Each row is a point on a tangle of strands that fork, close into loops and nearly touch. The rows are in no order.
Two points are linked if the straight distance between their rows is under 75.3. Some points are linked to none.
(421): [  9 -13  11  31 -13  -5  -8   1  -8  36   4  14  -3   5  27   9  19  -5
  13 -23  -4  17  21 -19 -23   7 -41  -1 -16  34]
(1586): [ -6  34  11 -21  19 -18   9  16 -11  -1  14 -29 -24   7  -7  27  -6 -16
  24   8  17  10  -7  28   8 -44  27  18   4 -14]
(391): [  1 -10  -6   1 -11  12   6   6   2 -22  19 -32  -5 -36 -46 -17 -10   2
   4  36 -25 -19  10  18  14   4  38   3   3 -10]
(668): [ 21 -25  24  44 -23  -3 -13  -7 -16  13   8  25   1 -18  23  -9  12  10
  13 -15  -6  11  12 -22 -20  17 -49  -4  -8  24]
(1433): [-31  18 -31 -10  20 -17  -8  -9  13  13  13  -1  15  52  -1  14 -11  26
 -19 -22   4  11 -11 -18 -17   8   4  -6 -25  14]
(500): [-26  -3 -29  13  13 -25 -22   3  -5 -19  22 -21 -10  17   9  20 -35 -14
  19 -16   3  25 -41 -13 -10 -13 -38 -12  -5 -19]
(160): [ -2   1  15  -5  -3  12  31 -20  22  40 -16   6  11   5   5 -22  34 -11
 -11  -9 -23   1  22   5 -29  14  18  -6 -18  12]
(1295): [ 17  12  16  28   8 -23  20 -32  34   3 -21 -24 -17 -43 -38  -8  25  -8
  -4   3 -33  -3  -8  13  -4  -9  15  -2 -11   7]
(1184): [ -7 -18  26  36   2 -11  -1   1   4  -1 -27  16   5  -3   3   9  -4  -5
  12 -26  10 -11 -19 -22 -15  -2 -27 -19   3 -13]
(605): [  5  -9 -23   5 -17  11  -2   8  16   1  37 -46 -10 -20 -37 -16   0  -8
   2  22 -36  12  23  19  11   6  25   3   0  10]
(585): [ 13  -8 -18 -13   2  -4   3  21  12  13  34 -38 -28  13   2  -3  13 -34
  15   4 -16  35  11  31  18 -15  14  17  19 -11]
(996): [-16  19  -4   9  16 -22  24 -43  14  -8 -22  31   9  14 -33   0 -23  34
 -25  -2  -2 -28 -28   7 -16   1  11 -16 -23   6]
(1208): [ -2 -14  -6  -8 -16  20 -11 -12  17   6 -31   7  26  -6  13 -20  32  18
 -26  -9 -13 -19  22 -35   9  31   2 -22   4  13]
(566): [-11  24 -15 -34   4   1 -19 -14 -12   1  19  -1   8   4  32  -3  25  43
 -18 -10  24 -14   9 -38  27  13  13  29  -2  38]
(135): [  9  -2 -13 -12  -2   8  21   1   5  31  43 -11 -25  24  -6 -23   0 -39
  19  -1 -16  42   5  45 -11 -11  11  13  11 -15]
(325): [ 18 -17   0  22 -13   4  -3  12   9  46  -6   5  -4  15   5  -1  24  -7
   1  -6 -15  11  36   1 -30  16 -10 -14 -15  25]
(1660): [-26  -8   6  -7  -2   6   2 -18   9 -13 -27  -7  14  -5   2  -5  11   0
  -4 -20  -3  -6 -11 -30  13  20   9  -5  17 -39]
(1499): [ 25  20   2 -31 -13   1  -8  -9 -18 -43 -21  32   2 -44   8  -6 -10  19
 -12  12  23 -27 -17   4  15  -5  -1  55  11   7]
(361): [ 20  -5  -2  -4  -8  -9 -20  15 -13 -35 -11  27  13 -19 -13  -1  -6  44
 -25  28  25 -49   4   0   9  -9  10  10 -16  49]
(1333): [  7 -26 -42  -1  -8   5 -32  38  -1 -21   1 -19   0  -3  18  10 -17 -22
  -3 -15  -7  25 -15  -1  19   6 -38  -2  22  -9]
(1411): [ 11  11 -21 -29   5  19  -2  39 -11 -13  23  -1  -8   2 -15  -2 -18  -2
  -3  43   1  -3   6  45   8 -10  35  20  -1   7]
(1406): [-41 -10  -2  -8   7  14   9  12  -7  26  -2 -15  20  49   5   5  -5  15
   1 -15  21 -10  19 -15  -1  15  27 -29   0 -21]
(142): [  8   6  31 -11  -1   1   8 -12   9 -26 -67   6  12 -23   5  12  27   7
 -11  10   9 -49  -5  -9  16 -11  26  -8  17 -13]
(589): [-20  14 -41 -34   7   1 -21   9   5 -16  22 -17   8  13  10   6 -13  10
 -15 -16   0  14  -8 -19  21  16   1  10   5  -4]
(140): [-10  30  31  -7  18 -21  24 -38  -3  -2 -28  20  -5  -8   6  -2   5  13
  -1  -4  13 -16  -9   7  -2 -15  10  21 -10  -3]
(612): [ 24  32 -27 -15   4 -12 -29   0  13 -18   3  14  -3 -17  13   2  -7  -4
 -15  -8   5  20 -11  -1   4   5 -35  31  -1  31]
(85): [ -6  19  -4 -21  23  -4  25 -32  -3 -23  -9  38  -1   4 -34  -5 -28  30
 -26  27  10 -27 -24  28  -7 -10  15  -5 -18   6]
(1325): [-40  -7  19   6   7   1   5  -4 -13   7 -10 -30  15  18  -1  11   3  32
   3  -7  11 -28  11 -28  10  -1  28 -25   0 -14]
(995): [-17  11 -10  -8  16 -20   7  -7   8 -13   7 -25  -7   6  -4   7  -7 -16
   5 -12  -5  20 -26 -10  10  -1  11   4   3 -32]
(575): [ 36  -2  -3  38 -11 -16  -4 -14  22  14   5  18 -15 -30 -23 -16   0 -10
  -7   7 -18  22   2   9 -22   4 -38   8 -17  36]
(1201): [ 24 -31  -5  28 -11 -10 -15  17   2   8 -13   4  -9 -11  25  -5   4 -36
  15 -16   5  32 -13  -3 -11   0 -52   0  15  -2]
(1057): [-10  -9 -22  34  14 -37 -26   6   8 -31 -11 -36 -10  -8  -6  25 -10 -13
  19 -20  -4  12 -40 -20  -1 -16 -29 -14   6 -18]
(709): [  4   9  31 -19  -2   3   1   6 -19 -12   5 -25  -6 -34  10   2  18  10
  15  20  10 -23  14   0  23 -18  30  29   8   3]
(1103): [ -8 -12  33   6 -15  17   1   8 -20  12  -8 -21   4  -1  43  11  41   2
  15  -4 -10 -13  24 -30  14  10   7 -15  20  -6]
(1576): [  2  17   7 -21 -10   5 -10  -7 -37 -29  30   3 -17 -22   5  -2 -27   7
  23  19  23  -4  -1  12  14 -15  -3  37   3 -15]
(1523): [-15 -17  -3  -6 -14  13   9 -33   6  12   4   7  24  -3  -7 -36  11  21
 -19 -10 -13 -11  20 -17   5  33   6  -3  -6   5]
(879): [ -1 -35 -14   0 -12  25   5  23  11  16  -6  17  13  23   1 -14 -10 -29
  -5  -8  -7  19   4   9  -8  26 -10 -21  11 -33]
(1632): [ -7  -8   0  38  13 -17   0  18   3   6   2  -9  -8  15 -30  24 -13   0
  -2   1  -2  -1   5  -1 -17 -18  -1 -37 -19   3]
(1610): [ 34 -22  20  13 -34  27 -16   9 -13  -7  -8  18  13 -33  16 -17  20   5
   1  16  -5 -22  29 -11  17  13 -15  -2  16  23]
(1387): [-10   0  31 -17   1  14  26 -24 -32  18   7  38   6  12  14 -25 -17   6
   6   0  29  -2  -2  19 -11  -1  -5  15  -5 -21]
(460): [  5 -33   1  34 -16  -9  -8   6   9  18   8 -43 -11 -15   6  -5  27  -9
   9  -5 -33  21  22 -20   7  15 -11 -19   8  -3]
(636): [ -3 -35 -28  18 -10   6 -23  21  -3   5  31 -16   8  13  -9  -6 -17   1
  -4 -10 -15  18  14 -13   8  16 -15 -15  -3  -1]
(474): [-21 -12  29   0  -6  14   7   3 -18   7  -9 -24  17   6  25   9  33  22
   7   0   5 -33  26 -35  27  10  32 -21  11 -19]
(538): [ 16  14 -21   7   6 -17 -10   0  43  -5 -40  15  14   5 -17  10  10  -3
 -30 -13   0   1 -13  -4 -12   6 -15 -11 -11  31]
(1700): [ -8  -9   8  28  -4 -19 -20 -13   8 -27 -14 -11   9 -18 -14  14  -2  32
  -6 -14  -5 -16  -7 -42  15   7 -13 -21  -4  13]
(1655): [-16  -5  17 -31  -5  20  32   4  -2  35  13 -42  -6  20  13   0  36   0
  14 -10 -14   1  43  10  10  -4  43  -3   4   7]
(373): [  4   2 -27   6  13   5 -10  11  13 -43 -22  16   5   4 -26  19 -42   1
 -11   0   0  -5 -36  -2  -6  -4 -23 -27   2  -9]
(54): [ -9  14  10   2  13 -11   1   1 -17  20  13  19   0  34  22  16 -13  16
   2  -7  30   2  -3   3 -19 -20  -7   5 -19  22]
(171): [-46  14  -9   3  16 -19  -5 -11 -13   6  25  10  10  49   2  19 -28  14
  12 -22  14   5 -29 -15 -22  -3  -9 -13 -21 -11]
(1612): [-14   9  23 -31   9  11  30 -15   0  24   8 -24   1   7  14 -10  29  -3
  10  -6  -6  -2  15   2   8  -7  36  17   2  -2]
(1428): [-29  -9 -24  21   8 -39 -12  -2  -3   0  37 -38 -12  27  -2  17 -15 -11
  25 -16  -9  29 -21  -9 -12 -13  -7  -7 -17 -19]
(1083): [ 27  10 -19   6  -2 -11  -8 -12  41   9 -20  32   8   0   0 -12  10 -12
 -30 -13  -8  22 -13  -4 -23  14 -35   7  -4  31]
(276): [ -8  -9  24 -19   0  19  27 -13   5  40 -36  25  17  28  10 -18  31   1
 -20   2   4 -22  20  10 -24   8  19 -18 -10  10]
(1196): [-23   5  -2 -38   0   8   1  -3 -43 -11  17  16   9  19  19  -8 -13  37
 -12  10  41 -28   1   0  11  -2  18  13  -8  18]
(511): [ 27   6  26  28 -16  -8  14 -22   9  33  22  -9 -27 -29   7 -20  17 -27
  31   9 -16  33  17  25 -20  -7 -19  26   2  15]
(401): [ 17  -4  -5   9   1  -2 -12   6   0   4  -9  30  -3  -3  27  -4  -8 -27
   8 -31  13  32 -25  -2 -22   2 -57  16   6  11]
(1374): [ -6   0 -22 -29  -2  35  21  -4   1   6  15  34  16  31 -16 -28 -16  -1
 -21  16  -6   6  -1  23 -16  23  12  -8  -6 -15]
(397): [-10  -7  14  26  11 -28  22 -10   6  21  -8   6 -15   5 -11   0   3 -33
  29 -13  -5  16 -26  12 -37  -7  -3  -6  -4 -30]
(567): [ 11  -7   4  -9  -2  18   7  14  14  11 -15  -4   6  -7 -14 -10  16 -21
 -13  15  -8   9  15  17   6   9  13  -3   7  -9]
(437): [-36  23  16 -13  21 -31  13 -31  -5  -3   0 -21  -8   4   4   1  -3  -8
  27 -27   4  17 -28 -10  -4 -10  12  18   1 -45]
(1000): [ -1   5  17   5  -2 -16   0 -11   5   9 -10  -8   1 -13  11   3  21  15
   1  -4  -7  -1  13 -17   1   2   3   3  -1  15]
(684): [-20  16  -1 -27   8  -8   3 -31  -1  14  13  -9  14   9  17 -10  25  45
 -21 -12   8 -14   9 -16   4   9  19  13 -17  37]
(829): [ 16   5   1 -10   5   4 -28  41   7 -18 -41 -12   7  -9  12  26  20   0
  -8  -1   6 -23   1 -20  27 -11   2  -3  17   2]
(919): [-15   1 -34  -3   8   9   2  27  -1  15  49 -29 -14  47 -18  19 -13 -24
   7  10 -14  27   5  24  -4 -13  24 -22  -4  -5]
(564): [-19 -11  17  -2  -7  11  28 -35   6  27  -5   3  17   1 -12 -31  11   1
  -3 -11 -10   3   3  -2 -21  23  14  -6  -7 -17]
(683): [  7   7  -9 -24   9  -4 -18  36   9 -11 -16 -26  -7  -7  23  22  25 -17
  -1  -4   0  10  -1  -5  35  -5  14  15  29  -7]
(1515): [  7  19  24   3  11 -13   6 -24   1   0 -37  18   5  -9  21  12  32  18
 -13  -2   7 -23   2  -9   2 -10   3   6  -5  21]
(5): [ -9  17 -26 -10  19  -9   0  12  21  23  -4  -5   4  38   2  15   7   4
 -25 -13   0   6  10  -1 -10   0  16  -8 -16  22]
(924): [ -5 -18 -33  -8  -3  30   3  16  12   1   7  22  20  40 -12  -8 -27 -13
 -21   1 -14  22 -10   8 -15  31 -15 -26   5 -17]
(394): [ -7  11   9  14   5 -32  -9 -17 -13 -13   3  10 -13 -13  18   9 -19 -12
  27 -19  18  16 -32 -10  -5 -18 -36  21  -2 -21]
(928): [  4 -23  15  30 -23  -5   5 -20  14  17   4 -14  -9 -20  18 -20  29 -14
  25 -14 -29  29   4 -12 -10  23 -25   5  11 -11]
(1714): [ 25  22 -22  -2   5  -8  -2   2  28  10   3  -4 -11 -16 -30  -7  12  -8
 -25  16 -21  14   7  27  -4  -7   8  11  -8  35]
(826): [  0  -8 -17  16  19   8 -21  45 -10 -38 -20   4   0  15  -8  43 -43  -9
   3   7  12  -6 -32  -1  -2 -19 -27 -41  10 -11]
(1489): [  7  -2  26  18 -19 -14  16 -37   9  32  12  -1 -18 -17  11 -29  18  -6
  29 -10 -22  37   5   1 -22  12 -22  29   0   1]
(330): [ 35  -2   3  27  -4   4  -8  15  -6 -12   5  21 -17 -18 -17   1 -29 -26
  12  21   8   3  -8  28 -11 -15 -27  -2   4  -3]
(1163): [ 33   5  -6 -11   1  18  -9  25   5  -1 -26  44   9  -2   3   3  -4  -9
 -24  17  20 -10   5  29  -9  -8 -16   5  -2  24]
(307): [ 15   4 -34 -41  -5  34 -11  36   0 -25  14  11   7   6 -16 -15 -15   5
 -24  32 -11  -5   1  24   8  17  22  16   6   8]
(1298): [-18  17  15 -36  11   3  -2   9 -41   0  20 -12  -5  13  39  14   2  11
  27  -8  36 -10   1 -10  27 -18  20  23  18 -16]
(1662): [  2 -27 -53  -6  -9  20 -37  30   3 -12  25  -8   4  15   4  -2 -24  -4
 -12 -12 -10  25  -5 -10  17  28 -30  -6   9   3]
(1329): [  4  -6   9   2   0  -9 -12  20 -21  -1   2   4   2   0  -3   9   2  42
 -17  22  23 -33  20   3   0 -12  12  -6 -23  49]
(818): [  3 -28 -54   0   8   3 -22  40   4 -22  24 -34 -13  20   1  21 -23 -27
   1   6 -15  25 -21   8  18  -2 -12 -14  17 -32]
(690): [-22  -4   4 -16   5  20  13   7  -3  30 -24  18  27  47  14  -4  15   0
 -17  -9  16 -13  12  -4  -9  18  16 -20  -2 -11]
(1713): [  9  -9  23 -14 -13  21  15  18   6  20   6 -43  -5 -15   8   1  48 -11
  11  13 -27  -2  40  12  18   4  37   2  11   8]
(1369): [  0  30  -7 -25   9 -14 -24  -6  -6   0   5 -10   3  -1  44  16  36  19
  -2 -19  14  -1   1 -37  25   0  -4  30   7  30]
(1192): [ -3  11  13 -27 -10  19  23 -36  18  -9 -16 -22   5 -40  -9 -28  18  -3
  -4   2 -20 -14   4  -2  22  15  25  21  18 -29]
(147): [  6   1 -28 -18  12  11 -14  48  14  32   8   2  12  49  13  19   3  -5
 -18  -5  10  10  29  11  -2  -1  12  -1 -14  23]
(205): [-24  -2   5  10  13  -6  -5   2 -21   7   3  27  16  34   3  12 -24  13
   4  -8  24  -5 -13  -3 -15  -4 -13 -21 -12 -14]
(1512): [ 17  -1  13 -12 -24  23   9 -25   8 -10  10 -19  -6 -54  -2 -32   9  -9
  12  10 -15  14  10   9  20  13   7  34  28 -24]
(488): [ 18   2   3   9   0  10 -20  12 -20  -4  -7  46  -5  -6  30   1 -27 -15
  12 -20  32   9 -26   1  -7  -6 -60  12  16   5]
(495): [ -4  20  33 -16   2  -9   6 -18 -38 -14   9  -1 -13 -26  10   0  -7  19
  16  15  21 -21   5  11  12 -22  15  31   0   2]
(473): [ 17  -4  27   3 -17  12  15 -13   0  16  22 -24 -15 -35  -1 -30  17 -12
  20  15 -16  16  21  19   6   1   6  26  11   2]
(1590): [  2  29  -8 -25   9   6   8  12 -14 -16  34 -22 -21  -6 -15   9 -16 -14
  19  36  -2  -1  -5  36   9 -29  39  23  -2  -4]
(710): [  2 -24  30  13 -15   7   3  15 -24  26   6 -17 -10   2  43   7  32 -23
  29  -6  -3  14  23 -10   8   4 -10   1  18 -18]
(309): [ 15  17 -20  -1   8  13   6  -5  -4 -33  22  12 -15 -15 -48   3 -38  -5
   2  54 -13  -8 -33  27  -7 -12  11  -9  -4 -15]
(997): [ 21 -30  32  38 -23  17 -19  -2 -15  -8   1  18   3 -28  24  -4  16  14
   9  -2  -4 -11  15 -32   7  13 -36 -14  10  14]
(920): [-15  19  15  11  19 -20  13 -18  -5  27  12   4  -6  20   2  13   8  21
  -1 -11  17  -1   9   5 -16 -24   6  -2 -31  27]
(34): [  6  -8  32  44  -5 -18 -12 -21  -4 -32 -22   7   0 -34 -10  17  -8  33
   8 -12  -1 -40  -5 -32  14 -12  -7 -16   5  -1]
(1137): [-23 -20 -11  11 -11  -3  -9 -20  -6   0  54 -50  -8 -12 -14 -17 -15   4
  23  -6 -22  16  11 -12  17   5   4   1  -4 -20]
(1108): [  4 -28   4   2 -21  11  -5  18  14  11   8 -46  -5 -18   3  -1  33  -8
   6   4 -32   6  39 -11  23  10  21  -5  11   7]
(571): [ 35   1  15  41  -7 -15  17 -25  25  -4 -25   4 -18 -42 -43 -11   7 -21
  -2  11 -23  -1 -10  24 -17 -10  -4  -2   1   1]
(1368): [-17   9  -7 -35   0   7  11 -23  22 -13 -25 -12  13 -12  -5 -17  13  -4
 -21 -13 -11  -1  -7 -12  19  20  21  10  19 -30]
(676): [ 39  -8   1  25  -6   9 -20  32  11  -8 -17  22   3 -20 -10  11  -8  -9
  -8  11   8  -3   1  10  -5  -9 -39  -7   0  24]
(965): [-26  -6  -6   8   1   1  12 -19  -5  17  28  -7   4  17 -29  -8 -20  18
  -2   3  -4  -8  11   7  -9   4  18 -16 -27   3]
(1262): [ 26   2 -10   8  -4  21   8  18  -1 -15   7  23 -13  -9 -28  -8 -32 -29
  -2  36  -6   7 -12  37 -14  -3  -5  -7   9 -20]
(343): [-22  -8  36  25   7 -11  37 -30   1  28 -16   0  -3  -2 -11 -10  12  -4
  24 -10 -10  -5 -12   2 -30   4  15 -10 -11 -23]
(1207): [-15  18   8  -3  12 -24   8 -45   3  34   8  11   5  17  10  -4  14  42
  -9 -20   2  -8  13  -7 -21  -3  12  12 -32  44]
(1444): [ 10 -15  38 -12 -29  23   0  10 -31 -21  -4 -12   2 -44   3 -17  10  10
  20  39   7 -31  22   6  22   0  26  23  15  -2]
(1688): [  0  14 -17  -8   3  16  19 -27   1 -25  12  21  -1  -2 -52  -5 -34  13
 -16  37 -13 -21 -20  28 -11  -1  17 -19 -14  -7]
(622): [-11   6  19 -36  -8  17   9  -3 -40  -3  18 -16  -3 -10  32 -13  21  14
  21   2  18 -13  18  -7  36  -1  24  31  21 -11]
(1398): [-19  16  -2   3  31 -18  15  19   2  23   3 -12  -4  45  -1  31 -10 -23
  10  -4   8  13 -12  22 -24 -25  16 -15  -6 -17]
(46): [-13  -1 -15  22  -2 -13 -26 -21 -11 -16  24  16  11   2 -12   3 -33  25
  -5 -14   7  -2 -12 -24  -4   1 -32  -5 -22  21]
(260): [ -9  -2  -2  35   4 -22 -26  -3  10   9 -13  -9  10   5  -3  28   6  31
  -9 -23  -1  -9   5 -44  -2   5 -18 -28 -19  34]
(360): [ 20  -3  -4  18   1   3   4   4  11 -36 -27  42   9  -3 -22   9 -38   2
 -13   4  10 -19 -24  11  -8  -9 -19 -18   1   3]
(1121): [ -6  12 -33  -2  12 -17   2  -1  21 -31   7 -25 -18  -1 -32   8 -17 -21
  -3  11 -22  20 -34   9   5  -2   4 -11   5 -27]
(1274): [ 15   7 -25  -5   8  -1 -25  31  34 -25 -47  -2  20  -1 -12  22  11   0
 -30   3  -1 -22  -7 -12   9  -4   2 -20   3  24]
(1020): [  7  -1  32  23   3 -13  10 -16   6 -35 -44  11   4 -31 -17   8  -7  13
  -2  -3   5 -41 -14 -11  15 -14  11 -11   8 -11]
(927): [ 39  -6  28  42 -20  -3   4  -7   9   5 -11  13 -17 -41 -15 -12  11  -5
   8  20 -15   5  14  11 -17  -5 -19   0  -1  19]
(565): [  7  37 -12 -18  18 -22 -15 -12   9  -7   0   3   5 -12  26   9  13  15
 -12 -17  11  10 -10 -18   9  -3 -18  32  -6  32]
(1126): [ -9  -5 -22   2 -14  -4 -21   7   0  -7  58 -49 -11 -13 -22  -9 -10   0
  10   5 -21  19  15   1  20  -2  16  10  -7   3]
(1245): [ 10   8   0 -27 -12  11   3  -7 -13 -42 -28  24   3 -35  -5  -7 -19   6
 -10  10  15 -22 -13   3  16   7   5  23  18 -23]
(164): [ 15  12   2 -20  -3   3  -3  18  19  -1 -12 -15  -6 -18  11  -2  21 -23
   0   4  -5  13   8   7  20   1   4  27  18  -4]
(154): [  9 -23  19   2 -25  32  10   7 -15 -14   5 -14   2 -44 -27 -29   1   7
   6  36 -11 -23  29  20  14   3  26   7   6  -6]
(608): [ 19 -23  13  32 -16  11  -2  18 -14  32  -1   7   0   8  10   0  15  14
  -5   8  -8  -6  56   2 -24   7  -5 -25 -23  36]
(590): [ -5  15 -52 -14  11   0   3  -8  21 -29  21  -9  -4  11 -41   2 -28  -6
 -18  23 -32  16 -40   1  -5  11   5 -22  -6 -22]
(1055): [ 23  18   3 -19  -1  -8 -21  -1 -13 -31 -19  22   5 -31   9   0   8  30
 -18  13  25 -26  -5  -3  21  -5  -1  36  -8  38]
(1117): [-25  18  -2   8  22 -23  13 -29  16  -7 -28  41  15  26 -12  10 -20  15
 -10 -23   5  -8 -38  -8 -29   5  -2 -11 -15 -12]
(827): [-10   3  12 -31   4  12  12  -2 -33   1   3  46   9  24  15 -11 -19  15
 -14  14  43 -14   0  21  -3  -5   3   7 -11   0]
(168): [ -3   4 -15 -30   5  30  34   4  -1  22  32  13  -3  37  -4 -25 -18 -28
  -1   8  -3  24   3  44 -11   6  21   3  -1 -17]
(646): [ 16 -12  10  20 -14  -4  -9 -14  11  -4 -22   5  -5 -20  28  -9  22 -30
  15 -21  -8  21 -21 -23  -3  18 -41   7  28 -17]
(671): [-30  29  19 -13  15 -25  19 -49  -5 -12 -11  -1  -6 -14   6  -3  -3  13
  13 -20  10  -2 -28 -13   5  -8  11  29   1 -24]
(989): [  5  19 -37 -15  21   2   0  -2  21 -42  -9  11   2  14 -39  16 -33  10
 -27  22 -21 -11 -41  -4 -13   4   0 -25  -1  -9]
(1717): [-26  -4 -16 -19  -7  13 -10  -7 -23  -5  34   8  20  28   5 -13 -22  35
 -15  -5  20 -10   6 -21  18  19   4   1  -8   0]
(1634): [ 12  -9   8   8  -4  13  -9   2 -20 -15 -13  47  10  -4   5  -8 -28   9
  -9  -5  26 -10  -9  -2  -1   4 -35  -3   3   3]
(957): [  4 -12 -44 -17 -11  29 -27  32  12 -26   6   4  13  -1 -13  -9 -12   1
 -26  10 -18   4   3  -5  20  31  -3  -4   8   0]
(203): [ 25  11 -41  -9   9   6 -26  44   2 -16  17   8  -7  11   9  23 -31 -19
  -4  15   3  28 -20  25  -2 -10 -32   7   3  24]
(1287): [ 38 -17  -4  17  -6   0   1  38  11  39  16  -3 -25  12  21   6   7 -39
  15   4   0  40  19  30  -9 -13 -21   5   5  12]
(188): [-21   2  15 -10   9   9  -7  28 -33   0   1 -18   5  16  37  27   4  -2
  22 -10  33 -15  -1 -20  33 -14  12   0  23 -30]
(396): [ 20  17 -29  -1   7 -13 -17  12  16 -12   6   6 -11 -10  -6   5 -18 -21
  -8   3  -4  34 -21  18  -6  -9 -27  18   3  15]
(334): [ 22 -21  -3  13 -13  -8   1  26  15  33  19 -31 -29   2  14   0  24 -34
  20  -1 -20  37  25  20   6  -7  -4   6  15   1]
(678): [ -8  28  -3 -12  25 -27  23  11  10  13  19 -22 -27  32 -14  23  -2 -36
  17  -3   2  23 -13  32  -9 -36  30  -1  -1  -7]
(487): [-17  -5  14  -3  10  -9  -6  33 -14  -5  -7 -31  -4  12  19  27  -6 -23
  20 -10  11  -1   0 -15  23 -16  10  -9  27 -44]
(808): [-26   4   3  17  20 -18  23   0   6  19  -4  -6  -6  30 -24  12 -10 -24
  20  -8  -2   9 -19  18 -37 -13  14 -24 -16 -32]
(37): [-23  -9  -2  -6  -1  -4  11  -8  -2  -2  20 -40  -9  -5  -8  -9  -2 -14
  17 -13 -15  14   1  -6  17   2  17   3  12 -40]
(1144): [-27  14   7 -36   8  -3  25 -30  15  32  -1 -25  13  22  26  -9  36   6
   2 -31  -5   4  13 -15   1   9  34  12   0   4]
(641): [ 19 -10 -18 -12   1  21 -18  45   0   9   6  15  11  16   9   6   0  -3
 -17   7  16   1  23  12   1   1  -6   0   1  27]
(1100): [-28  -7 -11   4   5   4  11 -21 -13   6  27  10   7  29 -35  -1 -34  40
 -12  18   8 -29  13  13 -22  -3  19 -31 -43  17]
(1142): [-12 -23  12  14   1  -5  -1   6 -33   3   7   8   6  11 -21   3 -19  41
 -12  21  16 -45  30   6  -8  -8  20 -25 -30  28]
(969): [ 18  -3  21 -16 -18  25  -4  11 -17 -27 -21   7   0 -45   6  -7   3 -15
  12  23   8 -13   7   8  23   6   6  26  25 -27]
(740): [ 13  30  -5 -19  13 -16  18  -5  29  13   1 -19 -12 -13  -3  -4  24 -22
  -5  -1 -16  23   1  20   1 -11  19  24   4   7]
(780): [ -6  10  -2  16   9 -15 -15  -1   3  21 -17   1   9  25  30  34  29  33
 -15 -24   8 -14  19 -40  -8   8  -8 -16 -20  48]
(894): [ 32  16 -17  16  -3 -19  -1  -6  19  21   2  13 -11  -7 -13  -4  12  -4
 -22  -3 -15  24  11  13 -20   1 -13   8 -21  44]
(13): [-10   2  21  -2  -4   4   8 -31   7 -18 -52  13  15 -12  22  -9  31   6
  -6 -26   7 -28 -16 -44  15  14   0 -10  26 -27]
(370): [ 17 -14  35   2 -10  13  11 -16 -21  14 -16  61  11  -5  18 -27  -3   7
  -4   3  23 -10   4   8 -15   1 -23   9  -2   3]
(1116): [ -9  -4  22  -2  -6  17  14 -10 -26  11  29  34  -4  16  -2 -18 -32 -14
  24   7  13  15  -3  24 -19  -5 -10   6  -4 -35]
(1048): [  2   5   4  -6  -9  10   1 -13 -27 -15  33  18 -13  -8   3  -8 -38 -12
  20  18  13  13  -6  17   0  -8 -13  15   0 -34]
(1008): [-16 -24   2  46  10 -32  -7   2   8  -3 -21 -15  -1   4   3  17  -2 -11
  20 -28  -4   3 -32 -31 -15  -4 -30 -25  -2 -19]
(757): [-16  -7  13  18  -8  -8  -2 -21 -10   9  27 -20   1  -7  -5  -8  -1  19
  12  -1 -10   4  19 -21   3   1   4   0 -14   6]
(38): [-18  -9  24  32   5 -24   9 -18  16   9 -42  39  15  17 -14  12 -11   5
   2 -27   7 -18 -25  -9 -29   0  -9 -26  -7 -19]
(273): [ 14 -22  10  -2 -25  26 -10  18  -1   2 -27  17  21  -7  16  -5  30   7
 -11  14   5 -35  29 -13  13  12   0 -18   5  20]
(100): [  7 -30 -12   9 -13  26  14  25  20  23 -10  -1   6  10 -23 -18   1 -28
 -11  10 -20   6  26  15  -9  20  12 -30  10 -25]
(1425): [ -5   3  -7   2  17  -1 -13  32 -14 -12  -5  -5  -5   9   5  30 -17 -16
   9   2  16   3 -13   0   9 -17 -14 -14   8 -14]
(261): [  7  16  16 -13   1  -2   0 -12  13 -12 -55   9  10  -9  30   4  42   1
 -14  -5   3 -26  -2 -26  11   3   6  -5  20   2]

How many points has the smallest loop of links through each point below? Write - if it is on no loop.
(1298) | 16
(1000) | 9
(260) | -
(1083) | 9
(1121) | 19
(646) | 25

A tip is a point with one link. Name the tips that can be reached along the links from each point below, in the order of the rows.
(920) | (1428), (203)
(829) | (1295), (1287)
(1515) | (1717), (1144), (780)
(1333) | (636), (818), (710), (608)
